Each row is a point on a tangle of strands that fork, close into loops and nearly touch. The rows are in no order.
In the rows, zero is written as 128.
Two points are linked if the straight distance between their rows is under 119. Some points are linked to none.
Q_56: [154 158 124 166  97 151 148 117 103 112 160 109  95 129 181  79 125 137
 138  85 114 101 156 161 132 188 116 125 126 139 194]
Q_639: [112  51 106  99 129 143 118  79 210 158 149  89 134 119 122 141 121 155
 105 172 110  52 104 103 132 127 124 124 116 119  83]
Q_893: [123 161 151 132 138 133  77 119  81 140 121 167 105 118  86 149 179 150
 115 110 164 167 129 153 135  87 141 144 128 128 108]
Q_280: [109  69 150 131  91  95 174 198 111 139  76 184 150 146 167 171 129  89
  98 206 114 148  81 130 105 162 119 133 109 142 128]
Q_854: [144  33 184  97  92 103 144 163 172 160 116 165 146 147 145 130 116  74
  60 181 114  83  88 151  92 157 115 122 150 147 111]
Q_567: [ 93  56 132 105 110 106 139  90 185 141 123  90 128 122 149 123  97 146
 117 153 142  30  99 115 153 137 109 137 124 142 108]
Q_892: [139 155 149 171 121 149 145 123  83 168 115 142 121 164 156 134 185 110
 149 145 118 112 119 163 120 170 144 104  98 124 111]
Q_758: [161  67 147  87 114  75 147 176 151 148 121 150 111 122 157 123 110  72
  89 182 136  89  83 123 113 141 127 139 156 169 140]
Q_34: [ 75 113 164 129 138 127 171  97 131 189  99 122 141 135 160 136 166 149
  56 135 164 108 139 164 108 145 104  71 109 155 152]
Q_847: [177 172  76 111 130 154 128 119 136  88 185 126 104  60 112 112 102 199
 145 131  90 146 142 145 201 120 118 153 107 150 112]
Q_896: [191 171  69 180  97 213  91 130 110 116 174  88  73 165 107 121 150 123
 147 154  76 157 146 124 133 143 118 135 108 127  94]
Q_11: [124 112 108  95 133 151 139  72 158 160 149  85 108  87 129 126 123 170
 110 163 102  99 107 130 169 123  87 112 132 159 109]
Q_900: [102 157 103 140 104 151 146 121  97  90 140  84 150 136 137 122  87 163
 162  98  82 155 157 110 139 152  85  95 117 107 149]
Q_471: [100 187 106 156 115 119 148 129  72 106 114 121 151 133 152 117 152 148
 112  77 116 159 179 109  95 150 150  98 104 127 185]
Q_971: [ 85 171 151 164 124  95 160 121  89 108  92 126 133 109 160  78 143 149
 119  66 180 124 171 137 115 100 157 134  98 138 192]
Q_574: [138  97 180 117 125 108 121 130 122 163 116 148 107 131 143 120 141 101
 105 142 160  92  73 175 152 128 122 142 165 154 118]
Q_202: [ 42 134 138 102 134 111 164 110  95 137 110 132 156  96 148 129 145 186
  79 112 168 153 159 118 139  89 126 109 111 155 175]
Q_559: [170 154 155 149 138 127 125 122  94 139 126 119  87 118 154 102 166  83
 147 114 127 126 110 183 107 169 131 127 162 153 147]
Q_271: [122 154 146 114 125 119 156 154  82 105 118 132 129  84 138 113 107 160
 141 119 138 156 113 137 211 114  90 114 128 165 131]
Q_312: [119  96 111 111 116 112  83  97 167 147 156 137  99 122 106 150 127 150
 118 138 158  67 122 119 136  89 170 170 103 125  81]
Q_89: [136 165 105 164 101 165 140 122  82  74 138  99 138 138 122 101 109 172
 159  48 100 165 163 113 125 148 100 138 127 111 176]
Q_749: [ 79 127 194 168 118 154 135  64 116 148  81 108 151 146 146 113 174 148
 147  86 177 105 134 193 147 143 113 109 134 103 152]
Q_62: [152 180 113 134 151 167 141 155  88 166 124 129 100 124 133 126 173 117
 119 161  87 208 127 139 116 142 112  99 127 156 109]
Q_415: [182 131  88 114 134 110 141 188 167  70 136 138 131 114 146 131  58 108
 182 130 106 103 145  62 125 153 143 138 103 103 126]
Q_445: [146 184 117 161 113  93 153 158  87  86 139 144 119 148 165 108 103 130
 199  90 144  88 147 149 165 145 154 171  68 128 136]
Q_66: [ 83 162 122 166  97  96 135 100 108 101 106 133 144 159 154 115 122 140
 167  75 155 104 178 120 113 155 165 143  80 106 163]
Q_319: [137  88 116 114 142 127 145 202 150  87  89 108 153 145 125 126  85  89
 154 179  88 151  84  71 156 134 109 129 148 110 106]
Q_351: [124 106 115 137 111 138 154 137 128 122 112 106 149 166 147 156 102  87
 162 171  97 137 126 101 121 177 116 102 134 124 106]
Q_814: [187 145  94 140 126 130  82 110 142 128 181 133  82 122 105 130 142 116
 132 104 125 113 151 111  91 128 175 148 124 121 109]
Q_549: [190 156  90 132 164 174 120 186 147 121 136  84 101 126 118 113 129  84
 158 184  66 167 112 109 137 124 111 106 159 132  97]
Q_719: [114 185 104 134 140 112 129 163  72 120 121 139 148 137 120 154 148 130
 118  99 120 204 164  95  97 141 141 100 115 118 174]
Q_28: [120 135 148 106 156 160 135 155  84 171 124 123 146 141 120 148 158 111
  80 163 106 208 127 132 105 126  85  81 143 149 111]
Q_289: [130 171 142 165 125 124 164 137  71 118 113 135 123 155 176 118 158 122
 162 115 120 117 124 139 124 183 144 107  94 134 158]
Q_436: [ 43  87 165 101  98  96 146 144 120 151  76 141 166 135 141 137 121 150
  65 117 155 129 107 123 160  83  85 119 138 144 148]
Q_914: [143 126 102 107 147 111 103 153 144 132 148 123 143 144  92 164 116 102
 107 144 109 172 143  71  58 116 135 113 143 122 145]
Q_545: [ 91 130 175 174  96 130 125  65 119 122 107 112 127 166 156 100 139 130
 161  74 161  84 145 167 108 165 137 131 137 108 160]
Q_621: [ 76 110 162 119 115  71 137 162  99 117  86 147 159 155 133 137 112  94
 140  97 173 149 126 115 115 109 129 137 148 114 163]
Q_698: [115 102 146 126 128 139 138 160 135 101  82 108 159 147 136 130  86  95
 183 144 108 121  69 114 177 127 100 118 159 102 102]
Q_43: [117 130  96  97 120 101 151 105 156 122 173 118 116  90 154 128  95 175
 125 142 144  79 151 104 175 120 138 133  71 159 106]
Q_688: [156 128 114 119 143 115  93 136 155  94 126 126 116 102 118 109  98 132
 162 132 135  74  96 106 192 108 145 169 136 117  96]
Q_716: [138 103 175 120 163 118  91 152 130 145 119 152 187 182 106 134 138  85
 100 107 134 161 139 155  65 101 115 112 185  81 140]
Q_856: [ 77  71 166 118  93  65 155 184 118 107  82 156 171 156 138 141  99  93
 108 140 150 144  92  99 108 137 121 142 137 121 155]
Q_588: [149  93 141 123 145 141 101 167 139 146 101 138 142 171 118 144 116  82
 147 159 113 135  89 122 110 118 130 126 157  90  73]
Q_527: [188 130  98 119 182 178  63 108 177 134 161 101 127 113  52 139 146 110
 109 125  96 143 135 116  68  94 137 123 172 101 114]
Q_650: [157 146 161 130 162 110 153 150 109 166 121 128 120 111 168 116 154  76
 104 135 138 128 125 172  87 157 120  95 158 163 178]
Q_148: [164 161  91 160 114 170  84 112 105 104 165 131  90 132  99 127 143 146
 169 130 102 147 120 120 161 136 136 143 106 125  85]
Q_245: [ 60  81 170 104 126 131 133  54 149 183 119 134 161 133 109 133 143 167
  63 106 180 104 158 174  97  89 110 120 137 124 136]
Q_705: [155 124 181 120 169 136 110 161 104 160 141 170 160 160 116 134 165  71
  81 123 152 174 133 181  63 102 136 126 167 118 127]
Q_671: [145  54 200  95 117 124 123 127 169 173 140 177 139 156 176 128 133  79
  63 157 150  68  95 195  85 122 125 122 137 151  98]
Q_81: [144 105  78 105 143 178 141 107 197  86 148  63 128  88 134  96  79 170
 163 118  84  79 153  88 143 135  98 119 130  96 147]
Q_613: [156 160 105 114 133 139 108 161 108  96 133 148 129 106  89 143 114 135
 161 141 104 169 116 107 203  95 110 130 137 128 103]
Q_473: [136 202 113 151 108 155 136 147  94  59 157 146 125 105 115  93  99 211
 177  66 125 162 153 150 191 122 113 164  89 120 139]
Q_278: [178 126 136 115 139 174  80  78 170 121 153 119  94  80  90 108 142 150
 130 141 114 125  85 159 154 110 120 146 167 140 101]
Q_656: [164 128 103 159 100 128  91 108 150 115 158 105 112 183 120 151 111  95
 191 113 113  87 152  98  88 161 169 141 122  84 122]
Q_586: [137 117  86 110 129 130  96  82 159 158 175 111 106  99 100 146 152 152
  75 123 150 124 167 118  70  97 157 133 134 150 132]
Q_666: [131 107 165 100 143  97  94 162 137 136 113 147 130 138  91 128 111 105
  83 110 131 125  96 133 101  68 123 143 189 129 136]
Q_328: [119 168 120 164 138 152 179 124  90 161 107 103 132 128 178 107 179 123
  85 126  97 153 145 139  98 187 126  65 112 148 174]
Q_3: [160 119 106 126 125 143  81 126 134 174 173 152 108 145  85 162 176 134
 119 166 112 137 102 132 140 104 138 132  99 119  51]
Q_150: [123  84  97 101 120 114  99  80 187 158 177 105 114 108 116 155 120 147
 104 146 129  74 149 102  99 114 150 137 112 124 108]
Q_748: [106 147 170 169 115 121 113  79  97 141 102 144 112 146 141 121 182 139
 152 114 171  82 107 201 161 135 155 146 102 148 124]
Q_496: [129  89 168  97 123  88 147 168 120 160 103 161 123 130 155 123 122  87
  88 142 166 113  88 138 111 120 133 128 167 168 162]
Q_674: [153 130 125 143 139 154  74  78 136 157 166 126 122 152  95 148 164 128
 110 121 134 149 156 166  71 153 145 123 127 108 111]
Q_197: [111  98 136 149 108  98 178 183  92 151  87 169 143 148 168 185 164 105
  92 201 113 165 113 123 124 164 139 116  77 153 122]
Q_238: [ 55 113 162 131 114  82 176 134 113 158  75 144 170 148 175 133 148 120
  78 130 173 144 145 113  98 138 136  94  82 149 181]
Q_712: [142 118  91 118 115 158 134  63 177 111 174  59 116  94 143  94  97 163
 155 115  96  77 152 114 118 138 116 127 122 118 128]
Q_504: [141 104  75  82 157 142 135 150 173 108 126  97 140  94 103 126  98 142
 132 157  79 127 127  66 151  99 102 104 126 124 116]
Q_335: [ 83 142 121 125 107  88 110 146 101 102 120 148 147 120  99 150  98 167
 139  98 181 142 130  82 180  64 137 172 111 128 112]
Q_259: [ 93 137 109 135 111 110 124  70 137 117 152 110 120 124 104 126 122 162
 129  59 158 145 189 120  78 105 153 142 120 114 173]
Q_304: [102 193 137 165 127 109 142  95 103 124 131 149  99 101 164  90 164 167
 125  95 179  71 139 176 159 133 182 169  71 169 145]
Q_624: [141 158  87 160 103 120 124 124 106 101 148 136 109 186 153 145 123 114
 200 112 119 107 149 106 121 171 158 142  90  98 126]
Q_923: [ 75 149 160 153 152  79 141 114 118 144  90 143 125 115 157  92 144 120
 114  80 194 120 167 141  85 110 167 141 130 141 179]
Q_953: [120 126 117 141 133 118 178 153 113 152 113 151 131 152 170 164 161 101
 111 187 128 151 138 126  94 186 153  94  83 140 127]
Q_882: [120  46 101 103 118 144 112 120 221 131 107 104 143 140 114 142 116 122
 102 158  83  70 120  71  95 129 129 102 118  89  83]
Q_414: [125  78  91 111 128 137 155 175 173  98  99 101 153 146 150 140  80  87
 160 202  77 144 110  59 123 165 112 109 114 120 106]
Q_715: [ 84  51 175 113  94 116 139 168 145 137 107 191 175 170 137 154 129 100
  40 156 124 124 120 145  72 120 117 112 121 116 134]
Q_957: [106 122 106 104 138 112  82 101 146 117 151 142 112  73  69 121 123 181
 100  94 171 128 147 115 129  43 146 178 145 130 126]
Q_544: [114 118 169 135 146 110 183 145 119 151  85 123 143 127 184 130 144  85
 103 143 132 163 118 140 112 167 105  71 155 168 178]
Q_63: [115 179 146 191 125 110 133  98  86 151 110 152 103 159 165 102 181 139
 161 110 172  59 132 163 132 146 186 157  72 132 141]
Q_608: [163 119 134 153 135 176  95 135 129 138 130 134 141 188 108 152 129  91
 163 152 107 151 111 127 107 148 125 118 151  80  83]
Q_507: [ 90 138 167 128 128  79 151 181  70 130  63 174 140 150 133 147 140 111
 139 120 174 156  98 127 157 108 148 144 127 136 147]
Q_929: [185 163 104 158 116 115 105 158  90  90 141 143 101 144 124 141 112 106
 196  94 125 129 138 110 119 135 169 156 131 112 135]
Q_244: [163 140  80 116 168 151  70 128 171  97 150 110 124  96  47 143 133 124
 130 113 118 139 136  77 107  84 140 154 162  98 131]
Q_22: [141 114 153 157 138 170  94  88 119 143 122 153 139 187 104 157 157 123
 141 131 131 151 139 171 100 133 130 108 130  82  77]
Q_227: [ 90  96 171 104 160 143 132  87 133 157 114 101 180 126 103 138 140 121
  85  99 142 150 141 165  86 105  81 108 192 108 166]
Q_366: [149 131 173 156 134 169 138 126  96 181 104 128 130 178 149 139 167  87
 159 164 126 135  85 172 142 176 105  94 140 126  98]
Q_36: [169 183 116 141 115 144 127 161 109  56 156 147 123  89 110 106  52 192
 178  87 124 132 141 154 214 116 117 171 105 133 116]
Q_571: [175 152  92 154 137 170  79 120 138  88 141 117 111 132  89 130 127 128
 185 108  92 134 122  93 158 116 144 162 132  96  80]
Q_428: [155 160  77 100 127 186 119 102 133  95 168 110 111  50  82 107 128 198
 129 149  84 172 145 133 188 108 103 142 145 137 128]
Q_585: [102 113 132 107 135 155 118 168 116 168 123 160 158 167 101 174 151 114
  64 181  95 201 119 113  95 123  95  96 128 133  96]
Q_141: [116 153 146 147 130 169  84  95  79 122 123 155 125 135  54 157 170 178
 139 119 136 175 117 138 174 108 127 152 135 107  83]
Q_552: [ 86 115 180 119 126 111 143 173  73 142  76 160 159 156 124 158 148 111
 103 148 148 173  96 132 143 113  96 118 134 135 130]
Q_211: [ 77 126 176 146 137  99 128  97 135 163 103 159 110 131 127  98 146 113
 104  82 216  95 139 167  88  85 150 157 143 143 146]
Q_826: [131 130 150 117 138 108 127 148 126 103 112 130 127 125 151 125  89 117
 178 131 133  96  74 126 204 120 133 148 134 135 109]
Q_161: [164 134 134 141 139 150 142 148 114 175 127 108 108 152 174 122 145  55
 146 178 106 137 120 165 101 176 111  81 140 138 115]
Q_742: [126 188 107 143  93 122 138 118 135  89 179 137 111 107 145  95  79 192
 143  80 150  85 180 150 162 152 129 174  54 137 149]
Q_343: [116 133 110  86 136 202 103  79 146 110 132  94 120  72  68 121 145 194
 131 148  89 173 118 120 173  89  92 144 163 125 105]
Q_64: [122 115  83 101 155 178 138 130 170  91 118  58 133  89  99 104  92 145
 149 137  74 138 127  80 149 108  85 101 153  99 133]
Q_10: [106 142 134 183  95 128 134 102  98  94 125  96 141 165 160 104 104 123
 179  73 146 100 166 137 110 169 131 135 104 104 174]
Q_274: [171 148  98 124 131  99 136 176  96  94 126 155 129 151 124 154 105  89
 165 127 124 149 131  84 116 120 155 144 115 112 127]
Q_554: [149 157 123 138 149 140 129 162  85 132 115 135 113 130 105 145 152 126
 141 146 101 206 103 126 171 113 118 118 144 141 101]
Q_500: [165 154 122 110 128 159 147 113 130  85 167  70 115  67 120  73  99 148
 134  87 104 149 134 147 115 131  77 120 186 151 210]
Q_91: [190 140 140 140 128 176  89 112 115  87 140 104  94 101 102  84 141 116
 149  92 104 143 108 154 130 140 126 152 198 133 159]
Q_899: [116 107 113 136  99  83 148 100 152 116 121 101 133 152 159 137  75  82
 156 117 127 109 163  97  62 177 152 125 137 106 178]
Q_626: [162 139 150 170 149 135 126 123 101 177 128 166 117 172 155 140 206  96
 126 131 146 132 130 181  78 156 151 103 114 115 108]
Q_226: [165 140  79  99 143 123 138 111 156 116 201 116 100  65 134 121 110 167
 136 148  96 107 128 113 194 124 132 132  95 156  93]
Q_809: [144  97 122 140 128 117 108 166 161 103  98 131 143 170 120 153 106  71
 177 156 115  96  95  81 108 143 152 140 145  70  99]
Q_601: [109 125 101 127 122  89 149 170 101 119 107 147 161 152 132 178 117  93
 120 139 123 205 156  79  82 147 141 116 109 110 165]
Q_983: [108 148 160 128 154 149 119 113 106 160 122 106 149 122 116 113 164 129
  93 102 131 168 142 167 104 142  97  83 174 133 172]
Q_840: [ 28  59 147  79  86 101 153 107 142 142  89 128 170 139 108 151  88 159
  58 128 146 114 119 108 125  71 104 119 123 128 160]
Q_27: [156 128  91 154  97 112 133 100 168 111 163 102 128 157 148 129  91  88
 171 114 100 105 163  84  60 180 154 113 122  99 151]
Q_87: [165  96 106 120 118 128 101 140 160 163 151 143 108 140 141 148 144 110
 149 199  97  78  74 111 156 143 145 152  91 140  47]
Q_514: [156 110 118  91 162  99 130 136 166  90 136  91 123  68 118  93  71 120
 145  97 125 100 114 104 138  97 121 135 178 132 165]
Q_322: [185 131 107  94 179 119 131 172 174  70 136 102 124  71 115  79  75 128
 153 113  90  97 113  98 168 110 124 125 168 120 137]
Q_302: [ 92 130 117 103 141  98 115  92 136 152 150 132 122 107  96 138 138 142
  83  90 161 151 182 115  53  75 164 137 146 129 169]
Q_994: [136  81 122  99 113  84 119 200 149 131  99 168 117 123 124 131  90 116
 118 186  98  77  57  95 206 113 155 163 102 146  81]
Q_251: [100  66 157 115 127 158 106 156 137 146 102 152 188 195 100 168 120 116
  82 160 102 177 114 107  94 105  96  98 140  87  91]
Q_970: [ 86 102 157 139 104 175 140  47 132 163 115 102 153 158 138 143 142 140
 113 135 131 112 131 174 122 168  85  82 128 119 114]
Q_423: [106 130 107 112 116 132 132 107 134  99 134  99 145 128 118 145  78 142
 163 123 109 133 137  85 142 128 122 115 113 110 129]
Q_35: [131 129 161 161 116 151  93  65 119 152 145 136 111 147 132 137 180 138
 152 134 154  92 120 181 146 145 134 150 109 127  87]
Q_960: [180 141 152 142 158 142 124 157  94 172 136 162 128 158 129 140 188  64
 125 129 138 157 135 173  61 144 147 107 155 113 127]
Q_434: [190 144  97 133 132 148 126 159 130 139 161  98  81 121 138 123 136  95
 139 198  67 152  96 117 172 127 118 107 129 156  80]
Q_871: [149  99  90 108 110  96 105 177 158 131 159 162 112 130 111 156 118 129
 120 191  99  91  67  94 196 109 154 159  84 147  48]
Q_788: [104 120 121  91 151  93 128 108 152 118 140 128 124  62  93  88  97 160
 105  88 172 128 142 115 117  39 144 171 162 141 166]
Q_460: [160 165  72 165 109 159 134 159 105 123 154 117 106 175 147 142 151  96
 148 158  83 164 178 102  88 176 133  92 104 124 119]
Q_131: [ 96 104 169 106 138 135 131 123 126 197 135 173 140 119 133 145 179 157
  27 154 146 146 132 166 123  98 106 105 114 165 102]
Q_697: [129 151 172 118 159 128 156 117 111 169 114 114 127 101 159 111 170 119
  76 101 147 138 140 185  95 138  91  91 166 173 187]
Q_824: [ 32 166 162 149 127 108 152  91 102 136  87 127 167 132 128 123 152 185
 115  93 178 146 158 128 152 113 136 119  90 114 161]
Q_193: [162  97  77  71 169 119 125 148 203 117 152  99 114  49 117 112 112 149
 107 146  90  88 130  82 156  94 129 126 137 140 123]
Q_633: [131 100 148  95 122  86 141 174 130 114 112 145 120 122 140 123  72 121
 144 166 121  84  70 121 220 115 120 161 122 157  96]
Q_45: [192 144  61 117 157 140 141 165 185  72 159 107 114  90 121 110  75 130
 160 116  80 104 169  82 121 142 131 126 108 109 123]
Q_422: [111 147 127 122 142 115 165 137  83 125 112 127 136 107 158 140 132 132
 124 135 129 143 122 128 174 145 114 101 109 167 138]
Q_116: [162 202  87 142 130 167 133 161  88  70 153 124 110  89 110  99  96 171
 157  87  78 187 150 120 177 136  94 133 101 128 133]
Q_998: [167 116 126 139 117 159 147 152 136 132 122  97 109 163 161 130 107  73
 183 187  86 130  95 121 121 174 113  97 140 117  95]
Q_732: [144 140  77 140 119 130 153 137 122 153 152 131 116 169 148 175 155  84
 128 166  93 174 170 111  62 192 141  98  91 143 119]
Q_692: [159 141 138 129 147 129 108 116 126 124 145 112 110 118 104 123 138 105
 136 111 141 144 115 147 102 136 120 126 185 134 135]
Q_242: [105 121 168 140 122  62 125 159 106 146  99 187 107 159 130 124 132  84
 153  94 192 110 116 139 104  88 172 185 132 123 133]
Q_519: [122  88 165 108 159 151 117 185 136 143 100 150 185 180  99 137 123  76
  88 154 115 180 125 138  80 108  92 108 191  82 129]
Q_301: [101 146 124 115 115 161  99  96 108 111 130 125 119  89  74 141 140 185
 137 117 136 160 126 137 193  94 106 153 148 122 113]
Q_974: [119 119 142  87 154  91 133 139 151 103 123  97 140  83 111 100  88 129
 113  84 147 123 134  96 116  75 112 136 185 126 189]
Q_961: [ 96  77 162 114 118 141 150  59 163 179 130 109 155 140 143 149 135 129
  77 132 154  92 134 181  96 138  95  90 124 131 133]
Q_382: [113 114 125 101 131 183 108  74 159 145 141  88 127  94 100 134 143 172
 111 173  90 135  98 126 182 109  82 115 157 134  81]
Q_644: [ 71  95 177 136 124 107 185 120 134 184  73 153 167 154 174 148 169 124
  54 157 166 129 119 156  98 161 136  86  81 146 136]
Q_72: [173 149  98 137 128 169 148 123 126 142 163  86  87  86 158  98 150 127
 131 174  68 156 117 155 173 128  94  91 124 191 102]
Q_225: [156 132 108 129 139 130  93 121 145 165 162 131 129 161 108 162 142  95
 109 127 121 156 158 117  42 136 147 111 122 113 114]
Q_991: [150 105 123 127 123 102 129 181 168  74 112 131 163 148 138 134  55 101
 202 142 115 103 114  72 140 165 142 151 117  85 119]
Q_879: [ 83  85 167 105 128 156 126  49 168 146 127 104 143 115  99 132 133 146
  84 102 163 126 142 164 101  84  93 129 178 101 147]
Q_157: [105  74 116 107 123 120 134 109 183 127 101  92 149 145 111 140  79 135
 129 130 114 102 122  77 124 134 121 111 134  98 113]
Q_82: [163 118 109 138 119 132  89  95 154 146 167 127  95 113 124 142 136 145
 172 168 117  61  76 144 191 129 142 161 112 138  45]
Q_411: [ 98 122 128 138 128 101  70 119 141 148 152 178  93 138  85 151 131 153
 129 125 181  94 113 126 144  68 175 193 104 131  67]
Q_751: [204 136  75 110 158 135 122 159 173  92 152 100  95  85 142  99  96 106
 152 135  82 101 130  93 143 151 136 127 148 139 130]
Q_846: [149  89 194 115 147 117 116 119 162 166 151 152 113 113 149 115 139  99
  91 136 176  80  91 193 108 114 127 129 168 145 110]
Q_506: [107  71 172 110 110 106 112 161 151 157 111 181 154 160 126 133 119 102
  68 122 154 120 118 131  77  78 133 143 160 116 117]
Q_162: [131 148  99 132 135 107 155 196  68 123 101 155 139 152 128 164 119  85
 154 146 121 207 119  85 130 147 140 129 130 126 139]
Q_515: [171 116 110 127 164 156 119 181 175  90  99  86 129 136 118 112 112  79
 164 158  81 141  96  75 136 137 106 108 167 101 114]
Q_371: [ 87 189 127 159 107 119 136  99 100  92 140 153 113 108 154  89 121 194
 151  71 172  94 183 158 149 136 154 177  66 145 148]
Q_944: [ 91 106 176 154 125  99  96 102 131 160 113 175 115 156 121 117 137  99
 134  88 214  91 137 153  69  93 164 174 136 103 119]
Q_607: [147 118 150 130 119  59 144 187 118 131 101 192 115 168 154 136 113  66
 178 137 164 107 103 118  95 121 177 170 146 120 147]
Q_55: [ 37 130 182 158 126 135 157  77 110 155  71 118 165 163 134 144 162 155
 120  97 168 124 140 154 151 137 109 105 106  97 150]
Q_948: [141 149 100 168 108 150 147 120 103 131 144  82 115 142 176  95 150 130
 115 107  92 137 179 143  85 196 110  89 130 133 185]
Q_59: [164 113  94 110 124 171 120  73 182 155 172  81 103  80 128 119 134 153
 123 154  88  83 129 131 118 146 105 113 143 142 105]
Q_476: [183 143 111 156 136 144  78 126 150  59 117 108 123 131  78 111 117 125
 202 107 118 127 104  95 150 120 146 164 174  75 109]
Q_247: [116 116 169 122 136  84 110 158 128 122 105 145 149 127 103 128 114  90
 115  79 175 146 111 118  90  70 130 157 190 110 161]
Q_21: [158 148 114 100 153 124 135 152 106  92 131 132 124  80  98 111  96 153
 142 136 108 163  90 124 208  94 105 125 155 166 108]
Q_106: [118 156 116 144 114 141 115  89 113  94 142 103 133 131 102 120 128 162
 146  66 134 136 171 122 100 139 126 139 150 110 169]
Q_508: [135 119  87 103 147 150  72 111 181  97 143 132 127  82  63 132 116 170
 115 105 139 120 134  79 131  77 155 166 145 102 122]
Q_16: [179 180  99 141 120 139 109 133 134  67 162 149 104  94 107 115  93 152
 197 100 120 115 130 125 209 111 156 182 106 123 111]
Q_972: [ 63  78 128  82 122 115 127 105 152 150 125 126 166 141  91 148 105 169
  68 131 116 144 136  90  92  81 116 112 127 110 135]
Q_594: [ 79 138 155 136 138  73 171 129 115 151  84 141 142 140 163 130 153 117
 104 114 185 120 140 146  95 135 167 133 105 141 162]
Q_212: [187 121  73  85 172 120 129 147 189 112 172 113 104  40 125  99 105 156
 129 161  79  84 127 102 198 110 137 129 107 140  92]
Q_895: [148 167  89 182  92 201 119 116  88 142 160  90  99 165 153 118 172 130
 145 146  80 166 160 134 115 164 114  96  97 122 105]
Q_802: [ 78 104 191  98 131 114 167 163 101 171  69 157 171 144 135 140 147 118
  54 135 155 152 110 147 117 105  76  93 134 146 153]
Q_563: [175 126 139 159 117 167  82 112 126  77 119 104 105 128  90  85 112 114
 183  87 110 110  94 147 124 142 135 150 189  96 133]
Q_405: [ 99 182 128 109 125 119 183 127  92 106 141 137 139  76 147 108 105 205
 114 102 141 152 151 153 197 129  98 126  84 150 151]
Q_447: [ 71 154 134 150 125 128 114  77 108 166 123 157 120 127 129 141 183 185
  92 129 186 129 146 164 142 116 165 135  71 143 108]
Q_979: [ 95 155 153 138 144 123 187 148  87 145  78 105 161 131 170 129 162 122
 115 125 126 176 137 127 120 173 100  57 138 147 184]
Q_753: [141 179 112 156 130 133 163 132  78 126 143 116 113 107 160 112 155 147
 136 119 103 140 143 149 156 159 123 101 105 167 140]
Q_394: [118  86 116 116 128  91 120 167 136 114 115 165 162 153 102 172 111  85
 107 149 121 180 127  70  62 127 136 127 141 104 141]
Q_262: [ 82 185 111 152 120 114 152 122  85 100 130 118 134 106 143 101 147 174
 104  52 156 163 186 127 120 113 143 125 104 129 188]
Q_26: [114 103 118  85 134  96 153 103 175 116 145 100 126  90 162 118  70 159
 142 147 123  68 124 113 165 147 114 122 117 150 112]
Q_832: [158 168 112 153  91 149 124  97 113  90 181 110  94 115 152  85 111 156
 146  84 137  89 154 165 160 158 135 172 109 139 149]
Q_551: [162 126 129 104 130  53 148 172 109 127 122 167 101 126 162 136 104  78
 162 142 155  97  98 119 151 129 167 173 126 147 136]
Q_925: [149 183  86 131 126 164 142 124  79 135 162 106  87  82 156 104 166 155
 112 147  85 155 152 154 169 156  98 109  95 178 138]
Q_865: [ 79  62 167 129  83  80 158 189 108 125  73 185 178 161 156 156 119  87
  65 178 135 144  87 123  86 130 124 134 134 141 152]
Q_561: [ 72 159 113 104 119 122 168  78 108 138 127 121 134  68 152 127 141 210
  90 126 145 131 161 148 170 116  97 112  97 159 162]
Q_687: [117 120 144 161 104 176 110  54 135 152 146  97 117 152 130 132 151 138
 130 155 123 106 120 174 122 168 110 105 126 131  90]
Q_481: [193 152 107 120 157 106 110 156 159  68 151 145 102  77 109 102  76 146
 185 106 130  89 120 115 220 100 160 185 109 130  92]
Q_186: [ 86 160 129 153 127 152 124  84 104 165 121 133 153 145 103 135 166 155
  96 103 133 158 166 141  97 146 133 101  95 114 139]
Q_363: [ 81 117 138 131 114  66 178 114 138 127 114 117 147 144 171 119 103 106
 136 110 169 126 165 121  78 160 147 119 120 129 177]
Q_548: [165 143 122 140 106 159  86  80 148 138 172 135  87 151 113 132 156 139
 176 141 144  77  97 171 168 152 160 172 111 132  63]
Q_149: [122 148 143 138 132 110  93 129  86 151 122 187  93 149  98 157 171 140
 137 121 177 130 118 156 146  88 169 184  92 139  91]

A piece is two or more points that can be reached from each other along the links. Count, over all rows, the pieces, the separate loops (a circle has one, a figure eight two, a Y none), the forks (points with three links) and the tips (points with one).
pieces: 3
loops: 9
forks: 17
tips: 5

How many points has the smallest loop of links through each point below? Write 0 if it is on no loop.
Q_150: 11
Q_716: 17
Q_81: 13
Q_929: 15
Q_742: 21
Q_753: 14
Q_141: 15
Q_671: 6
Q_865: 7
